A landscape with many valleys, sampled at points; each row gives a point and its height.
From any point a ball rolls to the lowest of the 2 points nearest to it. It stops when none of these is lower. Distance is the straight distance between rows; heights are no part of it.
j_840: [109 126 130 164 152 118 114 168 123 144 130 126 132 113  98 161 116 115
 122  95 122 127 150 127 110 110 155 201 126 138 119 171 132 131 137 122
  92 123 138 156 131 105  68 115  95  81 105 124  94  65 135 160 138 123
  93 115  75 149]  h=52.4
j_614: [153 148 159 105 128 107 152 147 165 130  56 149 105 169 164 154  83 123
 118 148 155 144 108 112 160 156  78  67 102 180 143 105 129 133 133 149
 168 113 116 113  95  98 191 142 120 177 117 115 147 127 108 146 132 151
 113 109 176 129]  h=34.3
j_520: [136 162 139 135 173 135 108 181 105 108 114 197 120 124 154 160 104 121
 161 140 163 138  89 150  91 144 167 157  73 126 140 106 110 109  81 151
 133  99 103 160  98  61 142 122  53 138 106 146 173 154 140 136 114 191
  97 117  95 144]  h=40.2
j_101: [104 149 110 134 163 140 138 149 143 142 103  69  75 148 124 109 109 111
 121 123 152 168 101 135 136 111 119 124 144 194 128 101 127 171 147 172
 140  82 125 110 149 121 107 115  80 148  98 133 174 120 110 134 100 109
 121 129 143 129]  h=56.2
j_29: [127 170 107 165 147 121 113  93 106 180 159 152 172 125 127 132 172 125
 140 149 104 150 121 184 126 135 152 207 168  23 141 122 130  72 108 131
 127 148 112 130 115 174  88  88 182  87 140 145 114 173 141 113 128 151
 104 155 125 140]  h=15.9
j_672: [100 135  97 136 142 166  98 160 122 138 111 163  79 148 112 100  95 106
 138 146 164 115 142 102 114 148 141 117  51 190 139  73 125 134 126  95
 137  93 187 151 174 113 137 153  60 171 162 105 155 111 122 111 108 151
 139 134 105 109]  h=25.3
j_892: [128  98 115 148  99 121 136 118 121 136 162  83  95 101 112 131 154 136
 116 167  45 152 159 139 103 131 154 145 189  69 127 159 119 105 130 117
 112 169 107 119 142 164  44 132 180 101 138 123 110 156 174 121 136  43
 130 148 121 135]  h=49.2
j_196: [111  94  88 135  99 146 137 133 121 100 137 140 118 132 140 101 158  98
 135 119 127 106 122 112 102 148 160 100 128 181 132  81 115 151 144 169
 190 152 111  98 134 107 117 141  87 128  83  76 110 109 173 143 145 125
 134 108 104 118]  h=16.0
j_133: [ 99 162 132 161 154  97 149 143 107  96 145  73 150 149 146 134 157 132
 118 116 120 227  71 179 150 132 146 129 156 105  94 162 166 161 142 149
  95 116 113 111  53  91  87 108 160  94  63 200 152 138 122 122 129 129
 134 140 142 155]  h=28.4
j_711: [148  76 126 154  96 134 128  91 110 126 154  99 114  90 132 109 144 120
 104 141  51  86 153 100  85 145 142 128 172  93 130 114 110  98 143 132
 127 178  88 118 149 154  97 118 166  96  98  85  78 151 188 142 157  63
 116 140 132 123]  h=47.0
j_232: [137 101 176 136  93 143 139 126 162 115 115 102 112  89 151 105  85 160
 149 121 174 136 136  97  51 169  71 156 124 161 148 118 168 148 108 154
 134 146  27 116 143 119 156 137 100 174 115  81 151 126 128 139 147 121
  93  76 152 131]  h=15.0
j_619: [129 173 120 112 164  92 113 156 129 112  82 114 111 168 158 148  97  85
  84 122 176 203  82 147 202 144 111  72 123 180 150 114 101 154 136 122
 134  80 151 138  92 104 176 134 148 141 113 178 171 137  96 124 110 137
 157 152 185 152]  h=32.6
j_772: [ 87  93 126 146 116 130 121  97 112 159 147 187 177 101 121  91 143 113
 176  98  77  99 171 130 123 114 172 167 101  49 120  96 124 105 137 164
  98 134 144 125  91 175  94 124 124  85 136 147 117 115 146 156 122 116
 152  87 112  88]  h=24.1
j_99: [119  91 154 184 107 119 163  96 143 110 140  57 132 106 137 122 174 135
 120 107  40 124 150  90 143 131 146  91 148 103  90 131 130 139 145 105
  90 168 138  75  81 160  63 143 160  79  96 145 111  80 157 142 151  65
 146 112 142 131]  h=53.6
j_733: [208 101 175 119 144 115 150 118 166 145  77 152 119 142 106 150 122 124
  88 111 177 103 123 123 155  99  58 108 160 139  84 175 121 122 123  93
 116 139 134 125 125 142 171 160 138  95  89  94  80  72  84 133 145 153
  89 177 134 179]  h=52.5
j_548: [121 121 111 148 114 154 118  87 110 139 168  79 116 129  94 124 174 127
 141 122 134 121 124 175 160 106 126 122 172  51 125 124 122 104 120  85
 119 142 153 131 142 194 142 138 193  86 203 124 153 157 120  87 123  74
 189 170 154 111]  h=31.1
j_197: [107 186 124 121 113 134 122 161 120  88 160 114 120 156 132 121 115 149
 157 157 141 181 109 105  63 163 137 134  84 173 166  95 150 147 125 170
 130 111 139 137 149  82 104 122  44 185 137 105 176 152 143 125 145 169
 135 134 115 130]  h=25.9
j_454: [ 75  96 158 146 133 125 104 184 115  86 175 198 141 105  98 109 140 124
 171 113 121 112 148 123  73 146 187 162 109 126 150 121 121 140 144 168
 110 118 113 147 117 105  76 154  40 116 135 110 135 116 174 156 122 136
 153 100  80 102]  h=46.6
j_649: [132 126 118 116 128 138 128 106 113 143 144 134 123 155 100  80 149 129
 122 148 119  87 134  94 123 107 111  96 144 123 139  82 105  96 151 113
 169 123 158 123 167 134 182  87 128 156 140  73 114 159 116 132 148 131
 135 131 129 105]  h=28.7
j_910: [138  64 135 137 107 167 102 159 140 105 125 143 100  98 129 118 128  98
 135 102 150  95 124  98  94 144 123 115  98 190 138  92 135 132 127 146
 150 159 101 125 160  96 125 177  76 116  64  40 103  61 174 166 159 104
 116  98 108 120]  h=11.9
j_43: [139  93 117 145  96 123  99  63 128 170 184  93 176 150 102  82 149 170
 171  85  83  97 170 136 113  65 113 147 142  78 127 122 143  95 117  93
 159 115 158 113 130 180 139 101 159  92 111 130 114 153  85 137  92  88
 136 104 149 100]  h=61.5
j_665: [107 175 132  96 144  80 146 148 108 123 118 174 156 139 157 138 118 154
 144 121 131 159  82 187 149 151 169 137  59  82 123 148 132 142 102 182
  83  96 106 165  69  93 122 100 124 111 142 213 169 181 130 127 101 186
 155 106 143 134]  h=39.8
j_186: [143 170 129 152 149 119 100 142 116 163  83 127 139 122 146 162  76 112
 125  99 159 147  91 125 102 131 115 157  54 142 125 130 140 150 100 134
 126 108 100 129 127  93 153 117 103 125  72 139 117 111 105 153 128 184
  81 121 129 156]  h=34.5
j_851: [102  78  83 155 120 155  98 132  78 148 154 148 118 126 127 134 170 101
 129 127 108 124 158 165 151 169 232 146 142  98 118 115 121 156 130 136
 147 153 125 117 140 163  63 160 145  76 146 164 102 137 168 137 115 100
 145 148  85 121]  h=14.3
j_656: [103 136 142 140 146 118 148 134 125 108 176 105 134 113  90 113 113 118
 171  95 133 151 126 187  71 139 133 180 121  92 120 136 136  97  94 163
  79 110 106 164  87 127  71  78 109 103 158 134 179 138 144 112 118 114
 161 130 111 131]  h=38.1
j_175: [161 110 197 141 142 130 144 107 172 128  89 136  78 106 121 122  71 144
 119 167 181  83 130 103  72 151  25 128 115 144 133 122 146  96 120 113
 121 146 130 115 157 122 198 132  83 206 123  72 147  84 100 117 132 162
 107 131 157 130]  h=19.9
j_698: [ 95 129 121 110 122 126 124 145  92 116 147 193 142 113 136 121 130 119
 174 149 129 124 122 137  78 147 189 171 100 108 132 103 109 138 108 175
 141 130 101 131 100 105 111 116  71 143 133 139 144 162 154 146 130 158
 125 110  90 129]  h=43.3
j_269: [121 132 121 188 122  88 140  97 133 133 123  76 145 125 107 102 155 154
 112  86  51  95 139 108 136  81  86 155 178 131  70 132 126 113 187 105
  88 131 143 126 130 168  84 106 137  74  67 123 101  76 111 131  97 104
  92 115 133 147]  h=55.4
j_457: [116 115 126 103 115 131 129 181 111 108 167 104 104 112 105 157 143 132
 120 151  93 166 160 157 106 139 193 166 163 116 129 167 118 125 125 147
 109 144 112 156 146 111  18 133 139  95 155 134 106 156 184 109 149  73
 123 132  79 122]  h=51.2
j_701: [139 148 124 133 145 117 124 173 130 138 110  88  95 119 153 137 106 144
  99 138 150 174 107 160  90 100 116 166 161 160 136 154 138 127 122 158
 140 117  48 128 116  63 128  98 115 137  69 112 152 152 146 129 114 129
  63 105 118 146]  h=19.2
j_34: [157 157 134 148 164 132  99 188 106  92 102 140 138 120 152 184 104 111
 137 108 170 142  64 153  84 157 138 191  77 175 126 131 132 147  71 133
 126 142 102 138 145  39 116 148  76 123  56 156 144  91 137 162 117 187
  84 139  85 165]  h=37.2
j_586: [124 164 117  77 115 144 128 146  93 118 124 198 111 129 168 127 126 123
 165 192 156 124 131 148 103 149 143 150  96 116 116  84 104 117  95 139
 162 128 110 155 119 104 163 104 135 175 155 128 142 188 151 104 148 164
 124 147  94 124]  h=45.7
j_996: [130  68 145 114 117 155 145 120 143 132  91 152 114 121 153 130 113 106
 143 103 164  90 144 125 129 119 109 106 111 149  99 110 131 148 119 151
 147 134  69 103 102 129 153 150 123 135 114 122 119 101 125 147 133 116
 112  80 137 116]  h=28.2
j_643: [106 117 149 192 105 121 105  75 115 155 172 110 176 110 111 106 142 125
 171 113  44 139 183 138 112 125 157 180 106  35 115 115 148  98 125 117
  89 143 142 122  79 197  45 117 155  63 130 161  89 113 135 136 120 100
 132 111 123 123]  h=16.9
j_735: [138 103 148 140 121 138 138 175 149 108 117 112  84  96 123 137 104 118
 127 126 165 139 129 130  73 133 104 175 141 170 128 152 139 120 111 132
 114 140  54 127 154  94 107 134  76 152 103  86 153 109 140 144 141 114
 103  96 111 143]  h=19.5
j_428: [169 145 166 114 149 110 111 165  73  50 183 124 155 137 137 164 174 150
 139 129 112 151 107 177 126 231 239 139 109 142 104 157 127 177 124 143
  91 123 105 157 110  72  44 138 101 103 140 204 129 152 164  93 142 161
 153 156  95 138]  h=35.0
j_673: [ 97 137 104 179 152 113 126 129 132 151 120  88 114 128  92 118 120 124
 104  90 100 116 134 123 119  73 105 177 160 168 119 144 121 124 177 112
 103 109 144 127 170 134 101 100 105 118  99 121 115  59 122 162 102 121
 101 132 115 136]  h=54.0
j_594: [122 199  97 129 140 128 114 117 116  88 150  91 132 169 131 134 105 139
 115 160 144 209  81 134  87 122  96 118  79 167 158 116 152 131 128 121
 135 120 150 125 158  91 164 109  95 213 132 125 160 151 132  99 125 189
 131 180 143 146]  h=29.3
j_554: [119 156 132 146  98 132 148 141 123  88 152 133 140 115 141 110 144 140
 152 143 106 133 111  73  62 162 137 130 117 156 166  88 138 125 126 176
 141 156 114 125 138  77 105  98  73 151  87  58 126 139 180 151 172 148
 120 106 123 132]  h=21.2
j_929: [100 209  63  95 133 142 106 131 107 113 154 141 135 171 145 109 119 123
 133 185 167 182 135 136 122 144 135 124  92 160 148  92 125 134 135 115
 149  95 179 157 140 122 145 115 113 190 176 140 154 179 130  63 118 175
 138 187 107 140]  h=29.8
j_293: [128 190 124 143 152 114  89 130 137 192 111 108 113 141 128 139  92 140
 112 117 165 180 107 145 123  97  94 141  88 112 140 151 125 116 112 118
 124  75 123 145 103 128 184  96 135 133  88 131 124 140  87 116 107 173
  88 122 157 157]  h=31.6
j_558: [ 79 122 144  99 145  94 139 137 114 137 152 220 191 115 102 107 154 140
 154 130  83  88 165 149 144 178 207 173  94  60 129 109 109 142 139 179
  90 125 155 142 101 169  50 140 110  83 165 176 112 139 162 154 112 162
 162 114  90  94]  h=30.5
j_184: [113 111 108 122 114 164 113 112 100 129 137 115  99 133 107 141 131  99
 126 127 163 119 146 144 149 111 145 115 131 118 120 129 117 134 117  70
 145 132 133 123 158 163 149 146 161 130 197 125 125 147 125  96 123 114
 165 153 113 110]  h=27.7
j_311: [ 84 171 142 102 136  80 156 114 123 143 130 197 203 150 110 117 118 140
 152 109  90 139 129 147 150 165 177 149  89  69 141 128 138 115 113 174
  86  88 136 145  69 144  69  97 128  95 165 186 138 144 119 153 126 169
 149 107 131 130]  h=35.7
j_702: [147 102 168 124 131 116 120 153 119  73 162 130 122 109 126 172 154 136
 122 105 110 122 128 133 120 196 227 155  83 162  78 175 109 190 127 115
  65 144 115 141 138 119  70 162  75 118 153 199 122  89 159 129 144 143
 166 132  92 156]  h=38.6
j_41: [124 114 115 143 106 154  97 141 142 134 122 159 120 117 111 106 101 104
 135 124 154  79 136  62  94 132 110 116  58 172 146  83 127 122 139  95
 142 147 191 119 176 120 168 142  80 165 116  80 106  89 137 142 135 150
 132 110 116 108]  h=21.4
j_719: [154  73 163 155  89 131 102  49 123 120 188 109 145  98  98  81 152 156
 164 124  46  99 182 118  80  90 119 133 155  56 132 139 152  68 141  92
 124 152 110 104 132 186 134 109 185 105 109  93  90 151 112 140 124  74
 142 123 157  93]  h=63.3
j_973: [164  91 159 106 120 128 163  69 145 123 130  79 134 127 145 149 148 150
 115 147 144  75 136  92 144 132  90  68 193 169 146 121 123 165 158 130
 220 163  99  83 116 126 196 144 174 148 127 129  77 156 121 103 106 109
 106 135 165  92]  h=70.1
j_631: [122 178  92 117 118 111 128 115  95 139 116  92 171 163 143 148 127 113
 109 113 114 150  78 111 143 144 131 100 111 147 129 110 121 157 132 125
 156 117 148 108 144 120 134 107 152 137 112 159 108 141 117 133 156 158
 121 148 144 140]  h=28.1
j_583: [157 175 161 145 152 113 141 195 157  83 101  97 117 102 165 156 100 182
 142 116 156 167  75 143  85 108 118 180 136 151 153 170 161 117  81 162
  80 131  78 119 131  39 103 126  88 135  76 117 190 127 138 131 109 166
  71  71 106 144]  h=15.1
j_143: [133 138 136 148 122 121 101 128 139 158 127  98 101 140  89 136 111 133
 124  97 166 151 134 126 122  72  83 143 131 133 109 181 148 136 151  89
 123  84 109 120 120 154 160 124 128 122  91 117 109 111  68 111 117 127
  88 108 134 153]  h=28.6
j_496: [170 127 166 106 145 138 135 139 160 149  68 153  97 117 155 166  58 116
 113 164 206 115 114 132 113 168  53 135  92 150 111 114 135 126  68 111
 134 147 117 138 121  86 193 151 100 176 125 102 130 105 120  95 140 168
  81 151 133 158]  h=22.9
j_330: [111 103 122 145 123 112 160 115 146 140 114 106 148 146 112 121 167 129
 127  75  86 113 123  91 166  90 126  95 141 142 103 132 125 150 171 137
 127 122 147  90 105 138  89 135 138  82  78 125 110  83 113 152 136  87
 127  82 148 114]  h=55.6
j_65: [147  86 111 125 100 161 123 113 117 129 120 131 109 139 147 180 158 100
  93 124 135 101 165 119 159 128 173  97 141 144 102 135 105 147 106  84
 163 156 126 108 146 156 131 177 162 131 145 151  92 111 164 126 144 133
 141 146  97 135]  h=24.3
j_127: [172 127 115  68 159 108 146 124 168  93  74 136 118 169 121 133 132 128
  71 132 132 113 121  89 216  85  67  52 192 170 152 127  97 110 167 100
 152 112 155 123 164 137 188 165 129 148 157 125 130 124  84 126 134  92
 107 158 162 133]  h=57.0
j_931: [125  93 144 139  78 166  91 191 158 101 136 155  87  89 134 109  97 131
 135 151 164  85 130  68  76 165  99 139  64 182 144  98 141 147 137 119
 125 171 167 139 192  95 144 196  48 166  94  60 114  66 176 142 148 136
 113  94 115 131]  h=17.2
j_516: [114 119 142 109 128 104 144 139 122 117 136 179 142 119 120 163 136 118
 126 100 107 116 149 126 165 163 198 144  80 108  97 166 104 150 129 112
  61 128 159 153 129 163  84 153 117 108 196 191 117 108 146 128 151 156
 176 118 102 134]  h=35.9
j_471: [126  72 137 100  97 146 177  86 152 135 128  99 141 105 132 120 110 171
 141 123  94  40 152  87 144 101  74  66 150 132 130 118 134 139 152 142
 152 154 141 114 121 148 173 114 178 141 149 102 121 116 120 128 120  83
 157  76 172  67]  h=68.0
j_709: [148  71 135 102  91 173 129 101 118 112 153  88  94 119 136 159 166 148
 154 169 113  72 162 101 154 128 141  53 180 129 138 130 134 163 142 116
 221 189 104  76 130 138 172 173 195 142 133 104  83 145 138 112 118  76
 158 124 125  87]  h=70.9
j_231: [146  83 149 104 118 167 108 110 101 139 118 159 108  99 134 126 117 110
 145 156 148  84 169 115 107 116 112 136 121 112 110 123 123 111 112 106
 153 147  83 119 144 152 187 114 161 168 132 103  89 136 131 122 167 117
 113 111 115 122]  h=24.6
j_371: [109 172 143  96 150 122  91 187  94 130 159 131  88 154 132 151 121 128
 112 144 186 212 123 167 162 135 157 133 113 132 148 138 115 168 140 151
 130  75 129 167  98  91 122 112 114 119 122 147 139 181 131  88 134 144
 130 131 131 138]  h=54.5
j_687: [146 122 160 110 120 129 184  78 182 116 100  77 154 124 168 134 118 178
 127 119 145  99 109  76 139 155  61  77 159 204 167 111 154 189 162 182
 194 145 102  90 124 109 171 126 145 165 119 107 113 129 109 123 118 128
 102 109 195  89]  h=69.5
j_984: [111 149  94 130 175 106 160 135 147 132  84 104 126 149 121 128 135 109
 100 104 112 140 109 128 177  80  99 138 171 194 101 143 110 137 179 149
 101  91 146 108 160 144  85 113 118 139  86 167 152  64  96 157  97 112
 110 147 144 158]  h=55.1
j_905: [164 123 197 118 119 155 114 155 137 107 100 137 102 102 179 156  78 151
 157 175 199 129 124 123  79 187  72 144  94 137 141  97 158 145  83 150
 145 160  48 139 117  72 195 157  84 186 116  80 151 129 137 119 161 152
  84  96 145 142]  h=19.4
j_397: [121  70 122 130  79 134 152  81 135 127 165  70 156 116 118 111 158 173
 165 113  74  96 151 101 149  66 115  75 152  97 130 131 153 138 147 116
 130 165 175  87 107 149 145 128 165  86 133 118 146 123 118 138  89  71
 188  92 163  60]  h=66.9
j_853: [ 99 102 132 119 152 158 103 171  86 118 148 145  66 147 115 106 116 106
 127 114 196 149 141 175 158 152 179 125 100 159 119 129 132 189 144 142
 134  87 102 153 135 102 108 140  80 111 152 145 154 159 118 102 106 114
 147 113 113 115]  h=56.3
j_771: [153 119 148 125 122 116 146  80 173 149 115  41 147 135 116 108 114 142
 148  80 149  93 122  91 127  91  26 105 147 201 118 126 149 156 137 113
 146 122 123  81 150 150 148 130 132 135 100 139 128 100  77 130  64 110
 130 113 182 103]  h=59.0
j_479: [146  83 127 155  96 136 131  91 118 109 128  89 132  91 119  98 113  87
 128 111  97 108 136 118  44 137 110 138 157 135 124 124 133  94 139 137
 138 161  24 125 142 127 125 135 130 114  97  73  96 145 150 159 134  73
 119 131 140 128]  h=44.7
j_618: [188 155 137 122 168 128 140 161 153 160  93 148 129 134 115 158 112  93
  95 112 183 149  90 139 164 126  99 136 126 122  99 171 119 136  87 112
 108 115 157 150 121 106 149 127 121  86  86 103 111  86  82 123 155 168
 105 192 127 203]  h=51.1
j_970: [148  83 138 174 109 125 141  94 129 132 149  82  94 130 125 141 204 149
 100 152  47 116 145 117 155 136 165  70 200  66 125 131 113 120 138  98
 123 188 135  74 119 172  87 159 183  80 123 134 121 125 160 130 133  45
 146 156 123 145]  h=51.4
j_854: [156 145 122 109 133 142 113 140 155 145  88 173 138 141 104 115 134 113
  91 134 149  87 124  88 187 110  93  86 120 128 137 133 113  79 133  63
 134 116 182 161 177 136 189 143 154 135 190  75 109 117  79 131 167 133
 139 146 124 131]  h=22.3
j_953: [132 145  75  82 132  92 171 115 161 106  88 151 134 168 133 100 125 115
  85 149  96 137 108 100 173 106 116  73 177 156 155 133 115 111 172 144
 156 111 161 115 148 131 149 109 115 178 140 116 135 142 112 151 125 130
 114 154 141 138]  h=56.0
j_524: [124 128 128 190 143 122  96  92 107 155 169 137 174 119 121 124 155 112
 176 152  70 174 168 183 102 145 164 212 153  10 148 124 159  75 130 129
 113 154  94 123  80 204  35 123 174  68 124 163 105 153 130 124  95  92
 112 159 115 140]  h=9.1
j_640: [108 100  97 127  97 109 181  67 150 120 122  98 138 126 125  94 123 120
 126 125 116 118 136 133 112  97 118 103 168 125 106 144 123 148 133 142
 127 155 149  97 120 171 149 107 128 164 149 144 160 136 112 135  98 121
 181 137 137 110]  h=46.8
j_850: [123  77 138 177  80 127 113  69 136 140 176 110 161  78 122  86 160 152
 144 106  30 104 177 101 120  85 157 106 131  65 137 129 139 103 141  92
 112 187 182  78 116 171 133 129 178  86 118 124 116 115 171 149  93 102
 181 106 147  66]  h=65.3
j_365: [148  65 181 113 111 175  81 119 103 138 132 150 128  59 114 106 101 145
 149 140 128  43 164  83 102  95  89 107 112 116 123 142 158 102 132  84
 113 159 139 120 165 145 213 124 168 164 117  72  92  90 136 136 159 112
 136 100 131  94]  h=20.5
j_315: [103 159 136 167 147 102 156 150 142  92 127  93 140  97 129 139 112 142
 152 102 114 151  92 138  59 120 131 209 141 157 120 155 140 123 106 157
  85 132  97 124 105  88  70  92  83 127  94 154 179  88 129 151 102 153
 113 100 107 155]  h=19.6
j_775: [ 98 145  97 136 140 106 165 109 144 129 101 149 127 153 126 106  94 106
 136 110 142 150 110 148 107 120 121 130 112 142 126 137 124 126 111 138
 134  97 134 124 102 148 157  95 111 169 156 170 184 128  88 143  91 165
 157 138 140 137]  h=44.9
j_729: [134 141  74  96 106  93 173 111 142 131 106 162 166 172 151 130 170 129
  73 156  77 146 112 123 209 133 158  96 204 104 142 150 108 120 137 146
 159 144 161 125 127 148 110 128 173 124 133 149 121 160 136 145 157 118
 114 155 133 154]  h=54.7
j_167: [104 149 130 167 144 106 129 124 122 128 137 102 114 149 110 135 135 125
 136  92 139 186 129 171 128  96 122 165 148 115 101 170 150 125 152 125
 109  98  91 135  58 134 103  99 132  96  89 147 141 135 100 119 113 130
 106 120 124 159]  h=24.8
j_600: [119 143 124  84 149 121 128 183  98 115 164 123 117 143 129 145 144 138
 133 148 135 173 135 185 133 149 200 163 149 119 127 145 118 159 126 190
 125 108 122 148 111  89  49 103 114  90 137 155 141 180 158  99 135 125
 112 125  82 119]  h=52.9
j_40: [163  81 173 122 131 154 108 113 148 151 111 118  95  97  92 103  83 151
 114 144 165  67 135 105 105  89  36 104 127 140 115 144 150 103 136  66
 101 138 159 112 177 139 222 131 133 157 136  59 114  78  83 110 116 134
 118 132 144 111]  h=15.6
j_720: [180 169 134 108 150 126 113 136 145 178  82 197 143 130 140 147 119  91
 106 121 175 126 115 143 171 123 108 134 109  83 116 146 107  86  91 109
 128 100 113 171 104 121 182 116 154  98 119 103 102 130  84 127 176 161
  90 146 128 177]  h=49.6
j_188: [137 114  93 124 121 118 132  74 149 184 131  65 150 147 112  88 133 157
 122  77 110  61 137 101 136  63  69 110 157 138 118 109 122 119 132  93
 154  99 157 108 158 165 159 106 146 107 108 142 127 136  73 127  65  89
 125 104 168 107]  h=60.0
j_692: [152 166 133  84 138 138 135 133 116 158 114 170 117 111 156 166 121 108
 145 144 164 130 123 169 140 129 119 166 107  70 113 120 104  91  76 128
 115 115 103 172 113 131 146  85 173 119 147 124 131 158 139 106 175 155
 109 128 116 143]  h=47.7
j_561: [123 175  99 110 136  93 113 127 108 132 118  86 136 164 152 156 142 124
  61 134 150 194  68 144 182  93 114 104 159 130 140 138 102 157 146 118
 142  99 133 122 108 111 166 123 160 140  92 178 131 153 125 107 122 139
 118 153 171 160]  h=30.6
j_616: [160 131 158 101 160 137 138 127 146 139  89 157  95 157 133 108 117 149
 104 171 142  85 127  77 141 140  67  63 136 158 134  90 114  97 157 122
 178 113 134 129 150 110 217 109 126 189 118  74 115 137  95 122 149 134
  93 122 159 125]  h=31.7
j_270: [127 179  87 127 124 117 140 128 111 160 108 165 180 144 146 141 143 102
 104 125 101 112 109 110 151 145 155 142 126 109 137 106 102  97 114 123
 139 119 155 151 146 116 105  99 145 119 135 131  97 136 153 149 174 173
 101 141 108 149]  h=24.9
j_199: [145 185 135 131 160  99 114 171 138 133  65 149  94 153 174 149  73 111
  97 168 158 189  81 144 173 156  99  66  71 151 168 102 115 101  94 119
 125  91 133 165  79  86 210 134 137 157 115 139 172 152 114 127 113 182
 150 144 184 140]  h=34.8
j_901: [120  95 114 154 119 132 129 126 106 129 136  98 117 144 127 147 158 105
 122 108 124 159 133 152 131 132 176 137 149 115  90 144 134 162 145 137
 145 136  84  98  93 139  88 134 145  87  96 166 114 139 131 136 135  99
 121 119 112 150]  h=20.4
j_282: [146 156 155 123 172 114 118 168  80  77 177  86 146 135 151 181 151 140
 112 110 119 205  73 194 157 187 202 135 124  90  87 170 153 159  98 141
  77 126 114 148  72  68  59 116 166  77 111 224 136 143 150  97 149 136
 134 138 114 143]  h=31.5
j_770: [174 108 142 107 151 125 133 108 177 136  81 140 124 109 110 112  98 134
  66 133 155  51 113  75 160 106  39  85 141 162 121 129 115  90 147  65
 102 151 185 135 193 137 215 156 144 131 177  78  98  80  89 123 126 141
 119 159 141 125]  h=19.3
j_975: [120 155  80  83 103 170 109 161 134 107 113 205 136 154 142 110 145 112
 125 168 137 101 162 100 203 125 121  91 113 157 147  98 115  93 142  86
 136 101 208 180 166 127 149 173 154 161 227 105 130 135 118 104 170 123
 162 150 110 110]  h=25.4
j_777: [145  82 163  92 122 147 165 104 179 132  96 108 133 112 138 152  81 147
 142 127 150  46 133  74 161 144  44  59 126 201 154 107 144 146 145 138
 178 154 143 110 145 112 188 155 140 170 165 100  98  89 106 111 105 107
 125  96 174  71]  h=68.8
j_72: [ 98 105 135 151 101 117 136 119 131 107 165 115 144  95 105  72 110 111
 182 108  94 144 148 149  32 131 141 174 122 101 135 106 140 108 104 188
  99 143  81 160 108 128  88 110  83 116 138 101 162 151 150 164 127  77
 173 115 128 122]  h=41.3
j_738: [126  88  65 156  91 166  93 121 111 171 137 136 110 116 152 143 187 122
 110 140  88  95 162 124 179 127 209 101 169 103 132 122 109 137 110  83
 152 175 168  89 177 180 103 182 187 103 158 153 106 123 173 132 110 103
 165 144  91 115]  h=20.2
j_680: [ 67 122  88 104 135 173  81 152 101 156 141 187 117 133 103  63 112 129
 150 151 148 108 170 137 125 109 167 133  81 146 147  84 128 130 115 107
 144  84 187 155 174 148 149 141 116 174 205 128 148 145 119 110  83 146
 165 131  86  74]  h=28.8
j_150: [105 122 131 137 117 138 125 101 120 123 189  59 117 139  86 126 130 120
 160  88 126 170 133 186 107 122 114 144 121  89 106 153 140 120 111 121
  94 112 119 151 111 181 103 116 159  98 175 133 154 146 114  94 136  71
 174 156 149 130]  h=34.6
j_980: [102 167 132 147 138  89 165 132 127 104 100 155 146 151 153 118 105 143
 150 110 144 188  73 162 114 137 137 122  78 133 124 151 147 161 111 174
 100 104  99 112  76 101 142 117  91 151 115 200 200 144 104 156  87 187
 163 111 154 139]  h=42.7
j_939: [149 144 131  75 148 109 137 109 180 148  83  79 118 151 125 135  98 133
 109 121 152 127 112  81 171  89  53  74 143 181 159 127 125 145 155 117
 168  97 147 105 149 143 181 141 120 166 122 148 126 131  64 118  96  90
 115 119 189 113]  h=58.0
j_16: [103 160 115 116 146 137 129 134 130 137 144 162 156 122 117 158 165 111
 107 120 145 141 142 143 196 140 157 146 136  81 131 168 110 120 118 106
  90  97 183 168 147 179  77 141 169 106 219 149 120 122 126 102 168 138
 156 150 117 129]  h=39.1
j_630: [105 203  48  69 116 144 122 142 133  99 135 206 160 148 149 100 157 117
 130 198 158 161 164 142 175 148 145 120 141 135 156 116 114 111 151 127
 143  98 195 169 146 152 115 146 146 181 222 142 135 175 125  82 139 158
 153 187  96 130]  h=27.8
j_353: [ 89  79 155 152 126 141  96 176  93 113 162 150 122  96  79 132 117 131
 131  94 124 134 157 136 111 120 171 151 101 142 122 170 147 147 157 127
  66 120 133 147 129 117  73 160  91  76 141 117 116  87 150 150 140 108
 142 110  92  99]  h=50.0
j_683: [104 214  84 122 154 113 117 132 107 183 134 176 187 133 144 127 141 147
 119 146 110 139 101 157 136 117 144 179 120  61 166 125 131  67  96 151
 131 101 140 163 127 117 117  71 166 133 150 138 127 176 145 128 133 198
 103 142 111 136]  h=21.1
j_645: [149 106 107 118 118 127 156  91 142 124 139 127 110 151 143 159 204 151
  82 178  83 121 143 123 195 109 166  78 228  80 124 152 101 134 144 108
 148 180 164 101 145 179 119 161 176 131 155 142 121 148 147 117 149  85
 141 169 126 138]  h=53.3

For each start below, name the point where the ball stops.
j_199 | j_524
j_702 | j_851
j_775 | j_524
j_72 | j_851

Call two points neighbours if one is among the 2 nearest of the other. Go from one point of each pair to the other, from neighbour to neighbour, staying as low as possible. Name the highest point that can't be avoided.
j_851 / j_516 | j_702
j_40 / j_232 | j_496
j_232 / j_583 | j_735
